Points on a hilly landscape, in no order, each with its height.
From any point a climber steps to the highest of the 2 points nearest to it. It stops when none of these is higher. Distance is the straight distance between rows; heights are no part of it.
Zet: [170 108 116  64 135 127 106 186 187 168 161 148  59 149 129 106  94 116
 104 119  92 150 129 128 104 148 160 151 113 123 122 119 134 106 105 101
 112 119 102 170 102 113 154 166 161]  (h 278)
gakub: [155 110  54 113 137 124 134  63  81  73 113 186 178  89 164 126 129 142
 124 150 161  82 150 113 127 138 110 158 106 121 132 104 101 162 204 147
 100 116 114  89 118  90 101 144 127]  (h 238)
Kudop: [144 124 111 114 155  98 120 152 189 133 174 132 147  96 164 114  78 165
 171 152 186  89 140 141 147 216 149 129 100 118  86 108 130 146 111 106
 109 171  68 137 139  78 137 165 112]  (h 311)
somu: [151 155 193 132 152 136 105  50 152 143 118 104 108  45 136 159 133  72
 103 132 160 145 115  86 130 124 166 169  90 102 138 140  99 120 133 121
 170 125 130 100 148 137  96 139  78]  (h 458)
Daga: [105  94 141 146 107 126 139  60 109 101  73 148 172  99 130  94 155 188
 144 148 144 140 121 145 159 131 108 136 159 111 142 170  89 162 148 107
  85 140 146 112 177 153 131  92  91]  (h 572)
mero: [165 131 124 113 124  93  92 153 119  98 115 132 130 102 122 170 123  56
 189 130 171  50 132 133  97 134  97  91 104 174 105  76 147 121 138 153
 103 135  97 124  99  76 105 177 108]  (h 236)
Modu: [102 140  90 172 142 143 164 110  77 107 128 103 194 153 133 192 132 108
 163 155 169  68 127 149 112  98  91 117 113 144  96  87 153 142 149 177
 136 120 134  82 116  81 118 149 140]  (h 49)
Feno: [191 151 157 114 151 144 110  95 145 122 126 123  90  63 106 159 125  37
 105 155 155  93 117  82  68 115 139 136  80 157 124 106  97 120 167 151
 145  97  89 118 112 120  97 163  92]  (h 530)
biz: [127 164 185 149 129 143 101 163 113 159 158 104  55 155 109 121 122  68
  69  97 109 146 134 102  80  52 149 136 128 136 143 134 126 110 126 128
 167 132 135 130 104 174 132  93 163]  (h 328)
gotuv: [ 94 125 125 138  86 127 167 114 159 115 114 117 167 123 148 115 145 192
 137 136 151 175 184 178 142 181  96 162 137  98  89  96 101 191  84 115
  91 137  95 131 175 144 127 117  87]  (h 449)
betov: [131 185 168 176 142 119 169  85 166 130 139 100 151  70 144 112 135 139
 138 146 160 174 173 138 115 172 133 138  85 105 109  65  85 166 127 152
 141 139  69 121 134 154 110  97  71]  (h 375)
vev: [130 106 145 130 130 111 103 140 107 103  92 113 101 123 116 138 135  87
 168 137 152  67 105 132 100  92 110  87 162 170 116 157 145 128 146 136
  93 160 155 118 128 114 127 142 141]  (h 263)
ropab: [ 88 116 131 144 122 146 161 111 128 125 107  67 166 134 129 170 150 141
 171 140 147 143 140 181 145 143 107 123 137 115  87 114 148 159  96 152
 125 120 134 120 152 117 134 157 104]  (h 331)
Lev: [123 111  62 127 133 175 149 149  90 108 133 119 116 194 116 172 127 101
 102 142 104  99 147 144  80  69 101 144 123 131 100 104 144 146 154 171
 123  84 120 103 105 123 128 126 167]  (h 122)
mitu: [ 84 141 100 139 106 164 130 172 114 128 185  98  96 197 159 132 116 130
  66 108 127 129 193 142 108  87 124 174 150  96  93 113 158 159 129 143
 157 144 131 111 140 143 118  97 195]  (h 204)
levu: [160 134 149 124 141  96 120 130 141 142  82 142 112  84  93  90 154 122
 183 130  98 154  97 129 134 166 134  53 132 166 169 117 113  98 137 139
 102 126 111 180  89 155 133 111  91]  (h 257)
robob: [151  97  54  91 113 102 131  89 100  96 104 192 207 101 150 135 140 159
 171 134 137  99 125 141 158 176 105 131 101 118 150 101 107 142 144 113
  89 106 117 126 124  77 122 169 102]  (h 267)
nosis: [153 200 194 151 149  71  74 163 129 153 135 121 111  78 108 138 118  56
 157 127 134 120  91  71 141 148 155  61 103 166 155 106 149  65 127 127
 167 140 117 145  92 131  93 127  91]  (h 579)
moror: [ 85 123 157 138 144 132 109 159 133 144 166  76 147 127 168 142  98 142
 157 126 175 107 138 142 177 143 157 142 147 129  86 180 182 137  90 116
 152 176 168 100 182  73 139 158 132]  (h 128)
gopuz: [114 132 181 142 125 129 103 176 135 147 177 121  92 167 110 100 101 114
 106 122 138 107 111 124  92  85 146 111 123 154 128 163 109 118 107  97
 142 162 120 146 160 152 160 100 151]  (h 296)
sil: [157 133 125 142 131 128 130  60  97  83  90 167 154  76 106 119 138 100
 127 171 189  77 123 114  81 100  83 120  96 166 127 116  62 147 211 160
  96 127  86 107 138 123 109 110  97]  (h 198)
lika: [ 83 153  95 176  83 122 133 107  50 102 131 134 219 161 136 158 152 130
 145 115 157 107 151 150 140 101  93 100 115 127 124  77 140 139 123 140
 132 126 133  91 128 109 118  87 129]  (h 61)
tege: [142 107 144  94 149 118 120 169 180 185 150  93  82 126 139 142 120 128
 131 113  94 168  93 120 161 173 155 138 124 118 131 138 171  87  78 120
 152 123 129 165 107 118 132 193 134]  (h 308)
mon: [152 142  71 115 103 135 137 115 107 108 137 202 143 152 150 100 133 161
  69 111 100 158 165 103 142 124 130 158 133  92 150  92 120 125 161 128
 131  97 133 126  80 137 111  95 167]  (h 183)
fivut: [102 126  87 139 158 164 144 169  97 135 160 119  97 181 119  99 123 159
 100 126  81 128 132 112 119  90 134 117 167 148 147 139 157 115 179 175
 156 139 145 132  90 157 130  86 210]  (h 72)
vali: [117 135 145 102  84 127  97 122 158 132 124 104 175 119 151 178 137  97
 135  97 154 150 160 166 161 162 142 154  89  86  99 103 138 132  27  77
 119 110 133 126 169  79 141 176  77]  (h 123)
pag: [142 108 170 115  92 111  78 104 122 119  73 159 113 118  86 130 146  83
 117 109 121 119  87 122 117  86 124 101 123 139 173 179  85 103 106  63
  99 124 149 142 159 149 144 116 102]  (h 323)
Nelan: [122  94 119 126 164 159 160  84 112 112  66  78 103 114 151 178 153 105
 153 150 153 103 148 153 101 102 118 171 153 129  65 139 154 185 160 182
  97 135 171  90 140 106  97 191 146]  (h 35)
memi: [120 102 140 140 143 107 121 127 114 113  89  99 104  86 128 109 145 130
 201 144 157 107 146 159 115 138 101  87 170 160 100 123 136 168 150 175
  67 181 125 133 114 131 124 122 131]  (h 287)
bago: [119 174 142 150 168  76 120 165 166 148 185 128 150  95 162  92  73 177
 179 153 164 122 121 106 184 210 169 101 107 133 112 130 140 117 123 112
 151 184  98 135 135 108 128 126 119]  (h 271)
pomut: [160 148 215 126 121  99  81 145 145 140  96 122  77  92  89 134 140  38
 121 105 113 131  76  79 117 109 148  79 115 162 171 145 127  53 110  97
 146 131 134 150 113 153 112 128  94]  (h 494)
mor: [140 193 152 149 111  73  84 168 102 118 164 131 155 104 113 156 115  52
 169 115 182  62 134 120 109 136 122  63  88 180 115  72 139 111 110 127
 132 147  88 129 109  93 105 132  88]  (h 219)
Duzof: [141 155  97 114 123 174 207 113 156 128 124 142 111 144 162 101 149 210
  66 141  74 217 168 130 136 163 107 201 153 100 133 118 113 171 131 153
 163  81 117 130 141 175 110 117 145]  (h 175)
Gita: [155 139  81 132 129 124 121  83  72  95 119 200 179 131 100 119 127 106
 117 139 148  41  99 101  98  92  91 102  91 149 168 122  89 110 204 127
 126 104 116 107 113 106 122 104 127]  (h 209)
vuf: [127  79  99 103 120 137 105 111 100 108 125 166  95 143 136 102 115 138
  92 112 132  95 130 113 126  83 131 163 169 107 136 174 123 140 168 107
 105 149 162 105 129 135 132 110 175]  (h 386)
leza: [146  74 117  98 107 108 104 146 107  89  40 145 109 143 102 170 156  59
 157 113 106  88  92 135  89  95  96  95 133 166 140 142 141 102 115 109
  74 102 155 125 125 111 126 180 113]  (h 237)
vupa: [131 139 126  90  72 119 100 123 172 127 159 169 183 136 169 132 113 153
 100  99 151 142 160 132 183 164 150 182 103  69 116 123 113 118  54  50
 117 124 143 122 179  86 142 151 126]  (h 214)
lat: [126 126 124 159 113 154 145  57  91  96  93 152 146 123 119  94 150 160
  90 150 128 144 133 114 113  99 115 153 135 110 152 152  79 161 178 125
 121 119 127  96 151 175 110  71 114]  (h 466)
ker: [124 115 124 154 131 140 178 125 124 110  97 107 165 158  69 178 132 101
 172 172 143  86  92 168  80 102  81  92 107 174  95 117 106 127 118 144
 104 107 110 123 138 118 148 161  94]  (h 27)
Tig: [119  70  78 107 113 152 143 124 100 127 101 165 129 181  97 118 149 182
 110 105  56 143  82 124 161 102 119 131 173 118 175 182 137  94 139 117
 136  88 179 145 111 166 145 121 161]  (h 142)
muk: [182 164 199 108 110 107  93 148 168 159 103 136  77 102  82 116 142  54
 113 113 102 166 114 113  83 125 135  92  89 155 152  99  94  85  97 103
 112  97  98 181 109 151 135 125  92]  (h 439)
nunup: [108  95  90 123 135 119 162 114 128 116 120 126 208 121 141 142 135 180
 196 145 145 100 114 165 167 173 104 109 131 123 119 125 139 139 125 138
 110 121 134 125 142  76 140 162 106]  (h 300)
Papu: [156 162 117 126 152 107 107 118 121 127 140 150  94  84 150  79 124 118
 110 110 134 128 179  98 117 144 148 137 137 108 147  93 129 140 188 169
 121 157 114 121  68 135 101  89 159]  (h 330)
rivem: [173 138 105 102 142 170 148 152 159 129 170 155 115 171 109 140  88  89
  65 155 111 111 128 123  57 109 149 152  71 136 114  93  95 124 138 123
 146  74  71 135 115 116 145 150 140]  (h 127)
bip: [185 161 107 109 146 119 131 122 139 146 136 146 135 100 125 144 132  75
 112 138 109 143 134 108 109 156 140 125  75 133 131  43 125 109 131 152
 135  64  79 153  68 105 115 160 108]  (h 291)
ruduv: [160 115  67  84 125 127 122 155 126 135 120 167 107 147 122  96 132 139
 121 106  72 154 167 131 113 149 134 122 145 126 146  88 144 125 155 146
  97 103 116 160  62 129 136 120 165]  (h 167)
pitem: [142  83  94 106 161 159 180 110 129 112  90 103 117 130 113 166 131 120
 163 180 133 114 114 163  81 118 107 145 123 156  86 124 132 174 137 171
  88  99 117 125 143 109 130 191 121]  (h 30)
Pinad: [111 123 143 148 111 152 152  79 110 127  82 113 157 129  93 149 175 136
 125 130  95 170  94 133 142 105 124 114 130 113 163 147 112 122 104 125
 146  74 150 127 147 169 132 118  90]  (h 166)
Fiz: [130 172 146 154 129 115 120 118 116 148 146 123 114 111 138 115 141 120
 117 109 118 160 144 102 139 119 150 111 126 111 149 103 132 113 136 144
 157 127 134 138  93 157 116  88 139]  (h 365)
zup: [ 71 110 110 184 161 159 164 155  88 128 157  90 129 182 111  99 131 180
 125 154 114 109 109 126 126  82 110  95 175 163 129 175 154 139 173 172
 154 171 152 116 143 151 136  80 178]  (h 65)
gib: [ 86 122 184 163 108 145 139 129 170 147 128  72  82 130 134  89 123 154
 111 121 135 168 171 172  83 120 110 173 152 100  99 151  88 198  99 108
 114 173 110 129 192 173 138  85 121]  (h 381)
bim: [175 130  72  83 140 120 105 140 138 131 174 165 123 127 149 165  97  80
 105 119 133  88 137 110 115 139 151 152  79 116 117  67 138 108 126 118
 130  97  97 127  81  67 119 180 139]  (h 306)
ger: [112  78 120  99 128 144 167 115 184 117 126 115 147 124 145 115 118 184
 144 157 152 138 147 171 134 172 116 169 139 104  84 146 111 185  99 106
  88 138 106 129 195 106 147 165  99]  (h 525)
tufuf: [168  98 121  67 122 103  72 178 181 140 156 144  97 124 136 140  89  99
 138 115 131  88 114 131 126 164 151 124 100 129 115 131 143  99  73  73
  98 149 103 153 135  73 144 190 133]  (h 243)
fime: [ 98  93  59 127  72 140 129 150  90  96 126 185 168 216 131 127 133 175
  96 117 104 109 160 152 126  97  83 152 158 107 129 133 128 155 137 103
  84 112 123 120 147 133 136  83 160]  (h 104)
vuk: [ 95 142 171 135 107 112 112 180 158 170 161 106  81 157 147  84 127 166
 115  97  95 194 143 139 147 132 136 129 139 117 129 158 130 122  75 105
 138 160 148 175 148 170 152 104 159]  (h 367)
laval: [141  93 120 115  96 121 125 160 114 116  75 152 132 171  63 149 141  98
 161 128  80 117  83 166  88 105  89  70 119 169 151 141 105 112  93  95
  77  85 119 160 134 138 157 140  96]  (h 220)
tigub: [ 76 120 110 125 104 172 135 162 127 126 180 106 143 204 150 161 107 152
  77 115 127 111 137 140 156  92 129 178 154 102 108 160 164 126 103 117
 175 119 165 108 173 120 147 137 181]  (h 234)
Patus: [181 136 141 104 179 142 132 176 164 168 144 141  73 146  87  99  91 123
 120 154  85 115  89  93  85 132 153  99 118 178 159 130 125  79 177 149
 155 112 102 168  60 137 161 138 157]  (h 235)
puli: [162  91  58  96 178 149 141 169 132 134 156 161 112 159 115 111  93 153
 134 144  93  73  95 113 115 133 143 113 133 160 153 136 151  97 188 154
 144 119 117 145  75 107 146 149 187]  (h 229)
sosu: [141 149 168 142 167 131 139  93 161 163 145  94 137  88 138 159 123 120
 140 142 134 151  98  99 158 159 167 142  94 102 138 124 136 103 112 135
 187  99 118 119 122 124 118 153  93]  (h 395)
sanu: [159 138 155 100 126 131 102 130 131 150 127 164  47 132 108 105 123  76
  42  87  92 169 120  91  89  71 151 165 125 114 160 137 102  93 147 118
 142 110 151 140  71 159 125 104 158]  (h 353)
Nosi: [ 82 148 135 127  76 137 118 188 146 144 183 121 137 208 151 131 116 168
  80  94 102 173 151 143 169 124 126 154 140 100 118 145 148 114  51  91
 155 124 158 159 173 142 155 124 169]  (h 293)
sim: [112 146 121 161 138 132 157 160 132 134 180 134 168 169 108 116  96 145
 124 151 137  98  98 136 109 119 127  93 110 149 125 125 111 114 123 111
 158 140 103 137 137 124 155 112 134]  (h 307)
Fuf: [ 90 150 159 154  81 108 102 153  84 144 116 110 130 163 116 146 172 103
 100  73  78 189 126 126 161  87 129  94 148 116 160 127 158  93  70 107
 146 112 178 148 111 176 118  96 126]  (h 90)
Zuk: [105  98 198 127 104 120  86 141 132 114  59  70 114 111 136 160 151  66
 150  95 146 138 134 157 130 114 137 127 151 118 116 170 164 119  55  86
 100 155 187 107 174 102 136 163  95]  (h 21)
Ziret: [106  93  32 126 122 152 152 158  76 102 141 159 165 223 112 140 115 146
 121 142 108  58 117 150 100  83  83 122 139 141 126 127 139 134 164 140
 105 105 128 108 123  96 135 118 180]  (h 117)
muda: [150 108  99 133 182 148 147 143 114 114 151 136 112 137 106 114  96 128
 152 176 150  26  85 105  87 104 116 100 146 182 119 155 137 123 209 175
 131 145 111 108 101 107 130 128 171]  (h 223)
Fezap: [138 159 207 137 116  87  70 106 128 145 111 146 104  90 106 101 130  95
 131 107 139 127  81  94 149 104 152  85 130 148 181 179  98  77 134  77
 137 169 150 144 156 165 130  81 109]  (h 402)
Gove: [ 81 127 102 142 108  77  82 165  53 102 141 129 149 133 162 114 131 118
 175  95 157  87 179 157 139 115  96  82 164 157 100 113 175 163 125 146
  74 199 150 112 128  95 124 113 150]  (h 31)
Bofig: [131 142 171 145 124 118 130 128 171 153 126 122  76 114 140  51 125 172
 122 113 104 187 151 137 112 142 130 138 138 112 147 146  88 148 128 112
 119 161 118 151 140 187 135  76 139]  (h 434)
fazer: [108 152 133 148 127 116 155  99 132 144 121 128 164 104 145 123 162 203
 154 122  92 184 102 111 220 165 137 115 151 107 169 140 141  91 119 156
 172 115 167 140 113 169 123 103 121]  (h 233)
dulap: [105  79 172 101 132 165 133 127 192 147 139  74 105 135 131 123 111 155
 130 140 140 137 116 154 129 134 140 190 138 102  94 197 121 155  81  92
 128 147 139 122 205 120 165 166 126]  (h 444)
nasu: [107 125 117 145  77 104 124 167  98 120 108 150 160 184  77 124 143 125
 154 120 109 139 146 194  95 119  81  80 127 156 122  95 104 136  90 108
  65 125  89 173 122 145 157  90 104]  (h 206)
tos: [143  83 119  95 167 163 133 103 130 138 136 143  59 118 138 110  99 144
  81 112 125 120  92  82 131 100 158 194 159 108 154 188 125 110 183 145
 166 146 169 107 101 147 123 145 173]  (h 335)
savi: [113 168 172 137 100  64 100 134 160 163 134 113 135  82 170 108 145 154
 169 103 117 204 140 125 209 192 153  95 123 104 144 126 144 101  62 111
 121 154 151 164 122 146 123 107 103]  (h 359)
zigo: [121 115 162 138  90 146 144 100 137 131 100 134 148 153  79 123 139 135
  97 135 113 171 108 151 102 108 117 141 108 115 138 158  74 145  85  79
 116  92 109 150 184 174 152 108  86]  (h 149)
bib: [149 158 142 134 160 124 149 109 190 139 163 103 123  76 165 129  98 133
 142 155 172 133 161 123 119 195 155 160  85 105  90  80 112 165 124 142
 146 138  67 122 129 113 111 152  95]  (h 348)
Fevu: [ 89 105 112 130 114 128 104 127  57 106 102 113  88 140 142 136 146 109
 116  86 127 109 143 121 139  64 120 129 202 120 123 161 174 140 158 148
 114 168 203  93 108 131 105 104 175]  (h 482)
zofad: [139 131 107 111 116  79  87 142 134 114 143 138 163  88 158 145 105 104
 194 125 197  68 158 163 134 184 118 108  99 137  89  74 139 143 105 120
  84 166  80 125 121  53 127 167 102]  (h 268)
ded: [145 126  73 142 163 148 142  90  88  99 151 151 148 118 141 123 115 132
 117 155 160  49 122  95 111 105 123 130 125 133 127 117 128 142 217 166
 144 141 119  73 105  98 107 114 160]  (h 221)
gim: [130 170  96 147 125 138 174 102 129 120 140 163 159 129 173 103 144 210
  90 127 103 179 141  93 195 154 127 140 151  94 159 108 127 108 155 156
 176 110 151 115 100 163 104  88 162]  (h 205)
Papoz: [107 132 118 151 130 144 129  88  74 111 112  93 112 113 138 155 162 104
 116 108 128 134 152 116 125  85 121 137 158 109 133 112 156 140 155 175
 144 123 157  86  92 148  97 101 146]  (h 410)
zaf: [159 126 121 112 128 108 110 128 113 120  85 136 118 100 107 142 167  71
 155 121 101 142 134 133 107 136 117  90 118 152 149  65 137 119 125 150
 102  89 104 148  75 129 116 153  94]  (h 276)
sapa: [ 95 131 109 157 156  85  99 173  65 118 160 134 130 131 131  83 116 142
 180 124 136  69 127 111 136 122 111  60 177 185 120 148 167 145 172 161
 104 208 149 119 117 115 127  93 154]  (h 48)
Kem: [133 108 114 128 133 152 156 138 112 111 106 114 170 184  81 201 128  86
 141 148 116  65  58 150  93  84 105  98  87 155 132 149 126 100  99 108
 138  68 144 109 142  94 150 182 110]  (h 24)
bunu: [ 66 134  92 156  55 142 124 132  72 106 118 139 194 194 129 160 162 157
 110 104 111 142 167 160 159 105  87 134 155 101 130 111 150 147  93 125
 122  98 147 119 144 143 128  81 137]  (h 82)
pelu: [174 137 150 124 176 132 107 104 170 131 156 139  89  74 124 111  87 109
 127 166 181  71 114  87 101 147 154 147  98 141 112 139 103 129 186 136
 146 150  82 116 132 108 119 142 120]  (h 581)
fivak: [169 135 118  79  92  87  86 157 176 163 160 168 124 122 153 143 114 108
 108  94 111 164 117 111 165 171 156 138  86  92 132 102 138  73  57  69
 113 105 133 159 102  80 133 172 131]  (h 285)
Gav: [ 91 149 123 177 172 119 138 200 101 138 194 123 129 159 104  67 105 155
 135 148 127  98 136 114 104 114 119  67 155 195 111 133 143 139 170 161
 138 199 110 132 122 144 139  69 157]  (h 57)
tof: [ 96 135 117 153  95 143 174 133 112 141  92 108 173 166  81 151 182 161
 149 126  71 197 106 169 148 136 101  85 132 133 152 104 139 118  78 147
 136  64 126 171 118 174 139 113  93]  (h 182)
pem: [140 141 135 142 183 117 124 116 134 125 116  91  68  63 137  79 135 135
 169 143 141 120 175 125 104 150 124 119 166 140 122 110 138 174 197 209
 113 181 105 120  85 147 107  85 144]  (h 309)
gotok: [ 98 184 161 169 168 127 123 175 131 155 198  54 103 117 152 163  92  87
 140 140 172 106 154 118 112 145 160 128 107 132  70  93 176 149 104 160
 185 161  97 113 125 111 116 138 128]  (h 423)
Kelum: [113  98 155 122 169 154 132  98 149 142 136 116 113 113 157 114  97 185
 129 130 148 117  86  90 192 124 164 186 163 102 153 210 140 102 158 120
 179 169 178  93 154 135 138 131 156]  (h 289)
zevap: [167 110 140  95 155 110 102  70 160 123 116 151 135  47 142 122 114 122
 153 146 167 104 108 102 149 175 155 143  97 120 139 148  92 127 147  98
 112 146 113 120 155  91 124 164  88]  (h 467)
zovo: [173 143  91 105 163 150 184 115 164 134 140 159 109 105 178  84 123 202
  96 141  92 183 152  99 150 184 143 170 140 106 146 104 127 133 186 161
 161 102 119 127  87 143 104 128 161]  (h 187)
bop: [ 90 130 201 159 106  98  90 156 101 125  84  82 120 126 121 155 162  66
 140  82 109 152 111 123 135  96 140  71 151 142 153 152 166  96  70 104
 143 147 178 132 144 149 127 124  91]  (h 58)
tus: [103 172 113 155  89 165 165 156 144 125 150 133 117 190 156 111 138 189
  57 117  98 185 192 147 127 132  98 177 152  88 114  94 127 165 113 128
 151 113 116 123 144 172 119  72 172]  (h 184)
vubus: [121 123  92 142  96 114 145 135  92 122  78 151 165 146  93 112 176 158
 171 121  78 180 144 166 135 151  94  68 141 149 153  78 127 133 118 154
  84 103 109 168  88 156 134  93 108]  (h 193)
vok: [107  74 134  83 128 190 185 112 174 127 117 100 123 170 114 139 126 179
 105 148  97 162 105 151 125 115 116 211 143 106 115 209 123 162  96 110
 135  82 140 128 211 141 154 177 129]  (h 394)
fibus: [110  92 130  97 106 109 107 160 177 135 142 103  98 131 152 103 113 150
 146 117 146 136 175 179 123 167 128 148 143 104  86 126 125 174  77  99
  73 174 104 150 163 125 141 140 128]  (h 650)
togot: [142 120 180 113 116 135  89  92 138 126 110 123 111 106 115 164 130  64
  98 115 155 116 108 110 117  93 153 151 108 114 138 160 108 115 100  74
 135 126 146 107 166 122 133 147 100]  (h 377)
lik: [164 128 175 120 155 139 135 144 160 161  98 128  69 121  63  79 132 117
 141 150  78 143  81 115  83 128 141  79 132 183 170 156  97  94 156 144
 135 109 113 175  95 180 155 108 116]  (h 242)
kized: [ 95 142 162 136  82  89  83 122 120 131 111 106 144 102 156 120 153 128
 153  84 143 160 165 153 170 150 135 107 141 106 129 131 140 136  66  94
 103 167 154 136 149 131 127 106 102]  (h 547)
Busu: [104 104 168 138  93 102  98  99 128 121  95 125 143 108 124 112 138 133
 152 126 170 118 134 160 132 126 114 118 143 121 121 154  93 158 106  85
  70 169 131 126 184 128 150 103  97]  (h 427)
lolo: [170 122 131  97 109 145 132 114 142 131 121 160 116 136  92 135 125  93
  79 143  98 168 110 122  83 116 146 152  79 132 146 124  75 126 105  94
 121  67  96 159 143 146 136 147 100]  (h 135)
nuvo: [100 121 182 157 156 152 147  89 151 134 131  98 182  96 143 125 122 174
 155 148 171 119  99 123 194 137 158 151 138 110 132 191 127 123 126 113
 168 144 163  83 189 115 142 117 106]  (h 228)
Doros: [155 112 115 117 137 180 147 152 120 115 119 119  86 183  73 156 110  66
  83 161 108  92 123 132  35  56 114 137 104 160 106 123 103 141 146 148
 125  76 101 123 125 145 149 133 145]  (h 125)
vun: [121 189 206 156 167  98  82 157 129 155 161  85  94  82 132 155  96  64
 153 140 172  98 112  78 133 140 171 108 113 157 111 126 164 104 117 128
 189 167 113 104 128 116  98 144 103]  (h 486)
fevor: [144  85  59  70 135 152 136 132 131 131 138 127 110 134 155 180 127 109
  93 110 102 129 136 121 140 128 139 180 129  97 110 103 163 128 121 142
 138  80 140 124  93  97 108 195 142]  (h 284)
fur: [132 180 138 178 147 115 141 101 118 125 155 146 163 114 120 108 119 131
 124 145 159 107 120 107 124 126 138  93 104 134 142 106 105 115 163 140
 156 146  94 112 125 135 118  81 119]  (h 329)
kimo: [123 117 156 141 161 116 117 103 136 132 123 101 173  81 153 138 108 138
 194 152 204  69 104 137 174 162 153 130 132 136 109 167 148 130 135 113
 129 167 156  88 167  61 138 147 106]  (h 176)
det: [182 154 135  97 113 115 106  91 113 131  93 179  88  97 111  93 143  83
  59 109  82 199 153  94  89 113 137 154 107 115 170 110  82 121 164 129
 109  89 128 156  81 161 113  91 119]  (h 380)
tid: [111 139 153 131 130 107 133 169 198 145 172 112  93 123 179  53 102 201
 128 122 149 155 174 153 137 177 132 147 149 111  96 136 109 168 113  96
 109 202 101 141 157 147 135  97 153]  (h 515)
zisiv: [123  95  70 118 153 131 139  81  63 103  91 137 128  89 149 157 158 129
 142 105 118 108 121 100 171 113 126 125 172 115 150 122 179 117 188 186
 138 121 189  93  61 115  86 132 148]  (h 368)
Tevu: [119 162 143 150 120  81 156 124 172 143 135 137 183  99 144  87 133 215
 184 137 120 189 105 128 216 208 141  83 121 119 153 135 118  99 102 115
 134 140 129 160 132 149 138  99  98]  (h 277)
Gude: [ 99 105 101 109 117 172 174 124 153 115 133 114 180 180 117 164 135 175
 126 140 106 143 112 161 159 139 114 160 133 104 111 143 146 141  85 124
 146  75 136 138 174 120 149 165 122]  (h 364)
togu: [166 136 130 126 123 143 146  60 112 110 108 174 109  97 142  84 139 141
  50 126 107 181 133  85 114 103 145 188 117  90 166 155  72 125 185 125
 152 104 139 120 116 176 101  93 128]  (h 417)
viv: [ 92  91  93  87 118 166 132 147 131 141 142 114  95 158 146 171 132 138
  70  90 100 141 128 127 172 107 129 193 177  92 126 152 179 115 115 143
 167 111 188 122 113 126 118 159 178]  (h 255)
zab: [149 141 106 108 137 108 129 138 166 153 162 133 151 117 154 145 120 149
 146 121 117 142 116 117 174 189 156 130 100 102 127  98 149  98  89 119
 149 104 118 149 104  91 130 174 122]  (h 347)
Kop: [150 130 123 104 110 117 105  89 153 124 141 178 143  99 163 109 114 154
  97 112 152 134 136 104 165 149 157 169 114  84 140 143 100 123 131  78
 128 140 136 118 146 118 122 130 129]  (h 337)
ruri: [116 114 113 141 166 140 146 128 112 117 114  66 130 138 154 194 121 102
 167 143 164  69 127 149 125 115 124 129 144 139  71 133 193 142 145 175
 128 137 165  90 130  67 114 195 150]  (h 42)
nule: [ 83 132 143 154 184 146 128 187 102 147 179  71 134 159 136 172  93 121
 150 134 141  92  92 105 153 115 150 111 143 163  98 182 208 113 123 146
 197 156 174 102 156  91 143 180 147]  (h 95)
Datuf: [182 147 132 109 126 125 144 113 171 146 130 169 108 114 132  81 120 143
  95 143  99 197 131 105 106 162 146 146  90 115 153 111  85 118 139 110
 130  86 103 155 117 147 135 122 123]  (h 124)
sile: [110 125 173 178 129 140 170  41  96 110  56  94 182  82 103 165 167 108
 170 171 174 140 122 157 116 104  97 129 112 140 104 131  85 166 137 148
  99 119 134 101 170 135 125 126  66]  (h 160)
gisu: [ 97 117 110 126  93 125 110 151  74 133 130 155 118 179 117 121 145 142
  93  79  78 157 119 114 161  77 130 117 176 113 166 155 152  93 121 118
 144 129 191 145 102 172 134  85 178]  (h 119)
nafes: [152  61  66  72 127 141 124 142 107 116  83 162  84 156 101 125 143 123
 124 109  63 130 108 141 115 107 116 118 158 142 156 148 143 115 149 133
  89  94 150 148  90 140 137 149 146]  (h 157)
lole: [126 180 126 171 114 137 203 125 166 126 148 119 168 140 126 105 139 181
 115 150 139 199 184 162 112 177 104 135 105 108  97  50  84 157 107 128
 128 125  67 132 129 153 119  90  91]  (h 400)
kinu: [ 97 129 104 137 169 135 119 193 101 143 181  90  91 155 134 147 112 118
 129 118 114 110 126 110 137 112 145 106 153 152 114 142 200 120 146 161
 168 151 152 129 105 119 123 144 175]  (h 81)
tib: [119 157 160 170  96 112 126  57  93  99  94 148 184  82 100 137 153  93
 136 143 189 123 145 141 100 114  90 113  91 142 127  85  62 147 145 127
  98 140  84 119 153 137 120  88  67]  (h 180)

Where does a climber stop that starts at each point below?
lika: Fiz
tib: fibus
sapa: Fevu
Kem: Fiz

Call two points neighbours if one is among the 2 nearest of the other. Go from one point of each pair to the other, from neighbour to neighbour, staying as high as possible. Name the lowest point that can't be avoided.
kized, Fiz: gopuz
fibus, bim: tigub
Daga, kized: Busu
zab, nosis: pag
